Each row is a point on a landscape with many valleys, with its height.
From any point a ball rolls to the lowest of the 2 points nearest to it. It stops when none of these is lower. Distance is the straight distance between rows; heights are no part of it.
j810: [ -9   1  -5   0  -7   3  23  -5   6  -2 -10  -8  -1  -9 -19  -8  17  16
 -11   6  -7]  (h 4.37)
j664: [-34   8  20  -2 -24 -28  -9 -25  20   6  10 -16  22  19 -31 -10 -28 -20
  -1  34  -1]  (h 6.44)
j278: [  1  -4  14   5  -2 -42 -37  17 -17 -42   5  52  -3  36  -6 -31  -1   5
   4  13  -2]  (h 2.50)
j996: [-22 -10  18  -5  -5 -25  10  13   5 -47  -2  31  -1  -1 -10 -21 -17   6
  30  31  -8]  (h 3.88)
j543: [ 17 -19   1  -3  12 -11 -35  54 -24 -32  -3  70 -19  29  24 -11   6   8
  38 -20   7]  (h 3.73)
j248: [  6  23   7  17 -14   7  -9 -13   6  27  -3 -18   4 -19 -13  22  -8  -4
 -13  27 -12]  (h 2.98)
j393: [-16 -24  35 -24  -2   7  41  -6  51 -12  11  -5  16 -15  -6 -24 -18  34
  38   5   3]  (h 3.48)
j695: [ -1   4  26  22   1  26 -31 -41  21  44  -1 -58  29  20   4   8   0 -25
  -5  -3  -7]  (h 5.88)
j139: [ 16  16  -6  17   1  25  -1 -19   8  50 -18 -42  28 -33  -2  36  -9 -15
   2  -6  -6]  (h 4.38)
j365: [ 22  -5   9   0   4 -31 -44  27 -35 -34  15  52 -17  24  16 -33  17  13
   0 -10   6]  (h 1.98)
j709: [ 15  14 -13   8   3  12  17 -17   1  44 -12 -30  25 -57  -6  55 -27  -7
   0  13  -7]  (h 3.53)
j250: [ -5 -11  28  -5  -7   3  18 -27  34   3   9 -38  25 -19 -13 -28 -19  29
  -1  -2   1]  (h 4.41)
j457: [ 10   6 -17  35  16  43 -36 -21   2  45 -23 -25   7  -8  25  42  -8 -44
  15  -4  -8]  (h 6.82)
j541: [-16   1  20  11  -8 -34 -23   3  -9 -28  -9  33  -2  31 -13 -28   6  -4
 -11  11   8]  (h 2.92)
j853: [-15 -21   9 -26   1  28  41   8  36 -13  -4  12  10 -22   0 -10 -10  32
  43   4   3]  (h 2.84)
j455: [  3  -9   0 -15   9  -1 -30  46 -12 -53  -6  62 -24   3   2  -7   5  17
  37 -11  -5]  (h 3.45)
j83: [ 18   8 -11  13   8 -22 -23   5 -46 -12  -3  33 -24  -8   9   6  17  -3
 -38 -12   6]  (h 0.77)
j115: [ 30  10  21  28  11  39   1 -23  18  50  -5 -67  23 -15  14   8  -4 -16
   2 -28  15]  (h 5.52)
j20: [ -3   4  -6   3  -6 -22 -39  -3 -21 -13  22   9 -31  20  -2 -32  27  -1
 -18  24  -4]  (h 4.81)
j433: [  5 -19 -44 -20   8  20  50  12   0  -8  -4  16  -8  -4  12   0  28   5
 -17 -23   5]  (h 1.86)
j605: [ 25  29 -26  14  15  30   8  -4 -17  35 -31 -25  11 -26  10  63  -9 -48
 -10  -2   3]  (h 4.07)
j993: [ 14  -4  12 -19  -3  19  24 -43  19  26   2 -47  32 -51  -8   6  -5  18
   1 -10   3]  (h 5.50)
j409: [ 12   3 -33   4  12  16  28  -3 -14  31   0 -46   1  -4   4  16  12 -13
 -42 -25   8]  (h 2.58)
j17: [ 27  -6   3   4   4 -31 -36  12 -40 -23  10  47 -27   4   8 -14  17   1
 -22 -18  18]  (h 1.46)
j807: [  0 -15 -41 -35   3   9  66  16   0 -16  -8  15   8 -25   3  11   5  10
  -3 -14  13]  (h 1.39)
j348: [ -1   1  26   5 -18  10 -10 -31  25  40  -6 -49  35 -18 -20   4  -3  -4
  -5   9 -13]  (h 5.80)
j847: [  6   3  -2  -4  -4 -17  20  26 -19 -41   2  32 -13 -33 -10   0 -19  24
   2  22   7]  (h 3.91)
j264: [  5   4 -37 -22  -7 -18  36   1 -47 -13  -3  32   6 -50  -7  40  -8   3
 -20   5   7]  (h 2.75)
j891: [-24 -15   8  -6   2  14   7  21  19 -40  -9  31 -28  10  20  -6 -15   7
  44  16 -10]  (h 4.92)
j358: [  1   2   4  17  20   1   0  -8   9  23  -1 -34  -9  15  -5 -17  29   0
 -21   8   2]  (h 3.67)
j968: [ 26   8  48  21  -3  23 -21 -35  47  54  -4 -57  41 -12  15  25 -22 -28
  30 -22   1]  (h 6.93)
j44: [ 10   5 -24   0   2   9  42   7 -12   0  -3   5   7 -32  -8  22 -15   4
 -26  -6  -3]  (h 1.87)
j188: [ 13  19  -9   7 -14  -4   8   5 -18  -2  -2  13   2 -32 -14  31 -11  12
 -37  15 -15]  (h 0.68)
j505: [  8  -6 -27  -8  -1   0  -3  42 -12 -28   9  43 -35  17   6  -9  17  19
  -4  -6   9]  (h 3.46)
j600: [ 11  19 -49 -22 -12 -20  27  12 -53  -4  -3  17  -2 -40   5  44  -4 -25
 -33 -19  12]  (h 2.42)
j87: [ 11   2 -13  30  18  27 -54 -20 -19  39 -28 -29  -3   2   5  30   4 -37
   0   7 -12]  (h 6.12)
j175: [ 17  21 -25  -2  -2   3  32  -2 -21  27 -15  -6  19 -49 -10  49 -24  -3
 -21   7  -4]  (h 2.71)
j533: [ 31  40  -4  28   5   0 -43 -10 -24  15  -8 -10   1   7  -6  15  11 -27
 -18  21   3]  (h 4.44)
j181: [  3   1 -14   7  -3 -11  -5  -3 -23 -14   0  26 -12  -3   2 -10  10   2
 -37   2  -2]  (h 1.45)
j918: [-17  -9   8  10  -8  -9  -7 -16  -2   6  19 -31   3  46   7 -36  19  13
 -10  16  -3]  (h 4.28)
j343: [ -7 -12 -23 -29   3  23  49  12  23 -18   1  14   4 -28  -3   0   0  28
  11   7   3]  (h 2.06)
j555: [ 26  13 -27  12   5 -12 -13  -9 -44  12 -11  16 -12 -12  15  29  16 -22
 -50 -11  14]  (h 1.38)
j260: [-14 -28  -7   4  15 -18 -35   7  -3 -27  16  49 -14  73  18 -31  11   8
  14   9  -8]  (h 6.37)
j739: [ 10   2  11  38  16  43 -35 -31  15  47 -20 -42  11  -5  14  30  -7 -48
  29   8   3]  (h 7.39)
j770: [-14   7  15   6 -20 -13 -26 -33   3  26  12 -35   6  39   0 -19   5 -15
 -19  23  -4]  (h 3.89)
j242: [-18  11  11  -1  -5 -18  14  14   5 -27   6  25  -1 -20 -17  -5 -24  24
  15  39  -2]  (h 3.40)
j287: [ -5 -17 -22  -1  26   4  23  29  14 -33 -16  53   0  -6   4 -10 -15  11
  30  -7  -6]  (h 3.90)
j923: [ 13  12 -22  -5 -12 -15  10  27 -36 -40  -4  37 -30 -25   2  11   3  19
  -6   8   7]  (h 4.23)
j439: [  4   5   1  27   9  15  -2 -28   1  40  -7 -48  -7  -9  -3  -5  20 -12
 -16  -7  17]  (h 2.78)
j454: [ -6  -8 -22 -14  10   4  30  38 -13 -37 -19  48 -11  -9  -1   8  -6  18
  18   0 -14]  (h 3.64)
j738: [ 11   6  27  12  -4  20  14 -30  21  33   6 -70  15 -24   4  -6  -7   3
 -12 -29  15]  (h 5.08)
j842: [ 19  20 -35  -6  -3  -8  -5   4 -53   0 -24   9   0 -22   1  42   5 -19
 -35 -19  12]  (h 2.01)
j799: [  1  -2  -2   2  28   7  -1  51   9 -31 -14  67 -22  -5  29   1 -19  -7
  70   2 -25]  (h 4.43)
j786: [ -9  13  30  -5 -13  -4  -4 -31  23  18   5 -44  16   2 -27  -4   9 -14
  -4  26 -20]  (h 5.55)
j125: [  2  -2  -7   0   0  -8 -15  34 -13 -39   2  44 -27  12   1 -21   6  14
  22   7  -8]  (h 3.10)
j302: [ 13 -19 -13 -11  10  -7   3  63 -25 -36 -16  81 -23 -15  23  19  -5   6
  29 -33  -3]  (h 4.01)
j937: [  5 -28  -6 -17  -1  27  47  -7   6   8   5 -19  18 -25   6 -17  12  17
 -16 -31   8]  (h 6.30)
j984: [  7  20 -32 -17   0  -6  16  25 -30 -26  -2  28 -24 -19  -3   9   3   8
 -21 -16  24]  (h 4.42)
j196: [-25  -8  16  -9  -5 -12  10  -6  27 -21  14 -10   2   1 -31 -30 -10   8
  11  20  -3]  (h 5.42)
j919: [ -2  15  33  17  -2   5 -29 -33  35  48  13 -71  32  26  12   5 -17 -38
  12   1  -6]  (h 6.29)
j158: [-31 -23  -2  -1   1 -34 -33  22   6 -25  24  28 -26  64   2 -37  15  -1
  16  16 -15]  (h 6.22)
j224: [ 28 -17 -10 -24   1 -14  -5  57 -46 -35   3  70 -17   2  28  12   5   7
  10 -47  21]  (h 3.82)
j867: [  2  -2  34  -2   1  14  15 -26  22  12   9 -42  18   1   0 -20 -10   7
 -14 -16  -1]  (h 4.71)
j991: [ 28  10  46  11   0  22  -9 -42  30  54   3 -61  37 -44   2  29 -25   0
  34 -28  10]  (h 7.18)
j452: [ 17  24  -6  33  10   5 -47 -19 -13  28 -14 -14   3 -11 -11  24  -3 -36
 -14   5 -15]  (h 5.24)
j448: [-29  -6  24 -19 -13  -8  -5 -24  46  12  24 -41   1  56  -2 -32   2   3
 -11  -4  -1]  (h 5.71)
j216: [ 17  26 -32  13  14  28  -6  -5 -22  34 -26 -22   4  -3  11  48  18 -36
 -24 -13   5]  (h 3.23)
j92: [-28 -29  28 -15  -7   3  15  -6  50  -7  28 -16   0  35   2 -46   4  12
  30 -10  -2]  (h 5.23)
j324: [  8  -2 -41 -15   5  15  46   2  -9  14   2 -19  -1   2  11   5  23   0
 -33 -20  24]  (h 2.35)
j977: [ -6   9  -8   6  -7 -16 -27 -22 -21   2  -2   1  -8  -7  -4  -1   8 -12
 -29  13 -12]  (h 2.29)
j438: [-34 -17   9  -3   2   6  -4  16   9 -24  -6  33 -10  58   9 -19   1  17
  25  -1  -4]  (h 4.48)
j586: [ -3  31   7   9 -20 -12   3  -3  -1   1  -1   0  10 -11 -19  13 -14   4
 -26  30 -13]  (h 1.89)
j427: [  6   0 -31 -36  -1 -22  41  34 -42 -21  11  44  -7 -42 -11  36 -17  17
  -2 -10   6]  (h 3.09)
j933: [-31 -10  25 -10  -8 -22  -1   3  18 -20  11 -11  -6  37 -25 -33  -1   0
   3  16  -8]  (h 5.72)
j266: [-41  -6  32 -22 -11 -26   4 -14  38   8  36 -35  14  60 -20 -27  -9 -15
  -3  13   6]  (h 5.93)
j491: [  8 -18 -11 -30  -7  15  57  -5  11   9   7 -26  12 -49  -9  13   4  24
 -10 -11  13]  (h 6.03)
j327: [-12 -20  23  -9 -12  12  34  -9  37  -2   6 -16  -2 -13 -10 -31  -5  36
   9 -18   7]  (h 4.03)
j100: [  2  10  -6  14 -10   5 -34 -30 -16  14   4 -18   2  25   0   0   8  -7
 -27  12 -20]  (h 3.15)
j823: [ 20  -1  26  -7  -3  13   1 -48  26  40  13 -58  35 -44 -14   6  -6  -1
   7  10  -6]  (h 5.86)
j208: [-31 -22   9 -18   2 -23 -11   3  21 -29  21  11 -13  49 -12 -42   1 -11
  16  11 -20]  (h 5.97)
j203: [  3  18  49   8 -13  11 -17 -40  42  49  12 -67  44  -5  -1  25 -30 -23
  21   1  -5]  (h 6.64)
j253: [ -7  -2 -16   8   2   3  16  15   1   5 -11   5 -21  19   2  -6  32  23
 -20  -2  -6]  (h 3.98)
j578: [-46  -5  30 -20 -31 -29  11 -14  30  -5  21 -28  22  29 -28 -10 -25 -15
   5  20  -4]  (h 6.20)
j215: [ 19   5 -29 -17   4  -4  -2  48 -48 -32   6  56 -27   8  21   1  14   9
  -7 -29  19]  (h 3.68)
j430: [-23 -20   0  -6  12  -1 -32  33  10 -29  -6  41 -20  58  28 -23   4   8
  56   1 -16]  (h 4.25)
j784: [  5   0  -4 -13  -9  18  28 -22   5  13  -2 -27  16 -44  -8  12  -4  21
  -9  -1  13]  (h 5.77)
j949: [ 13  12  13  12   2  27 -22 -27  16  39 -19 -49  31 -13 -11  20  -6 -21
   4   3 -19]  (h 5.16)
j790: [ -6 -23   5  -3  -4  17   8 -28  10  31   2 -38  -2  14  16 -15  23  21
 -24 -23  10]  (h 6.65)
j783: [ 34  45 -25  21  11   4  -5   7 -32  18 -12 -12   4 -38   0  61  -4 -32
 -18  -2  -3]  (h 4.75)
j34: [-35 -17   7  -6  -4  21   4  18  31 -18  -8  10  -9  31   9 -26  -7  20
  36   0   0]  (h 4.67)
j13: [-11 -12   2   5   0  -7 -14  -1  -6 -15  13   3 -26  45  12 -37  25   7
  -5  22  -2]  (h 4.53)
j702: [ 11  16  15  21  -4 -33 -39 -12 -18 -15   0  25  -1  24 -19 -17   4  -8
 -31  18  12]  (h 3.36)
j796: [-12  15  15   9 -22 -21  -8   8  -1 -19   2   7   0  -2 -27  -5 -10  15
   0  42  -4]  (h 2.80)
j610: [ 20  22 -30  24  16   8 -11 -11 -38  21 -15 -17  -9   8   7  26  17 -22
 -39 -12   8]  (h 2.31)
j689: [ -9 -11  20   3 -17   0   2 -16  16   4   3 -18  -6  -3 -23  -7   5   5
  -9  17  -6]  (h 4.88)
j209: [  6   5 -15   7   7  13  26 -21   7  40  -6 -41  -2 -22   1   7  23  -7
 -30 -16  12]  (h 1.59)
j929: [-22 -10  39 -12 -12  -8  10 -25  50   9  23 -34   5  29  -4 -36   8  11
   8 -15  10]  (h 5.51)
j621: [-27  -5  18  -1   3 -32 -19  17  -1 -49   8  48  -2  27  -5 -29 -20 -14
  47  19  -9]  (h 4.30)
j947: [ -4 -12   7   6  16  -6 -41  42  -5 -36  -3  68 -16  32  35 -16  -8  -4
  58 -15 -16]  (h 3.99)
j157: [  9 -21   8  -5 -14  26  26 -21  22  37   6 -34  15 -13  18 -16  19  28
 -20 -27  16]  (h 6.50)
j811: [ -8 -12 -31   8  13  -6  -3  16 -21 -12   4  30 -34  36  11 -10  28  19
 -16  -9   2]  (h 3.70)
j340: [ 11  -3 -21  -6  21  -7   3  59 -12 -37 -13  76 -15 -19  21   5 -13   6
  62  -8 -11]  (h 4.22)
j987: [  1  -1 -32 -22  17 -12  43  36 -14 -38  -8  59  -7 -32  -7  24  -7  18
  11  -6   1]  (h 3.41)
j849: [-49 -29  15  -7   4   2   4  13  40 -16  15  -8 -10  44  16 -37  -4  -4
  48   5  -4]  (h 4.93)
j498: [ 26  33   7  18   8 -19 -54  -9 -31   2  -1  16  -3   2 -12   6  -4 -14
 -29  16  12]  (h 3.87)

Where does a ball stop that starts at each point below?
j92: j125
j287: j555
j457: j83
j919: j188
j738: j807
j348: j188
j158: j125
j13: j83
j923: j188
j664: j125
j340: j125
j115: j188

Call two points neighbours if one is among the 2 nearest of the other. Go from one point of each pair to the other, from neighbour to neighbour, staying as low as possible. Name the highest point that can't be avoided.
j993 / j83: j823
j807 / j209: j409
j83 / j188: j621
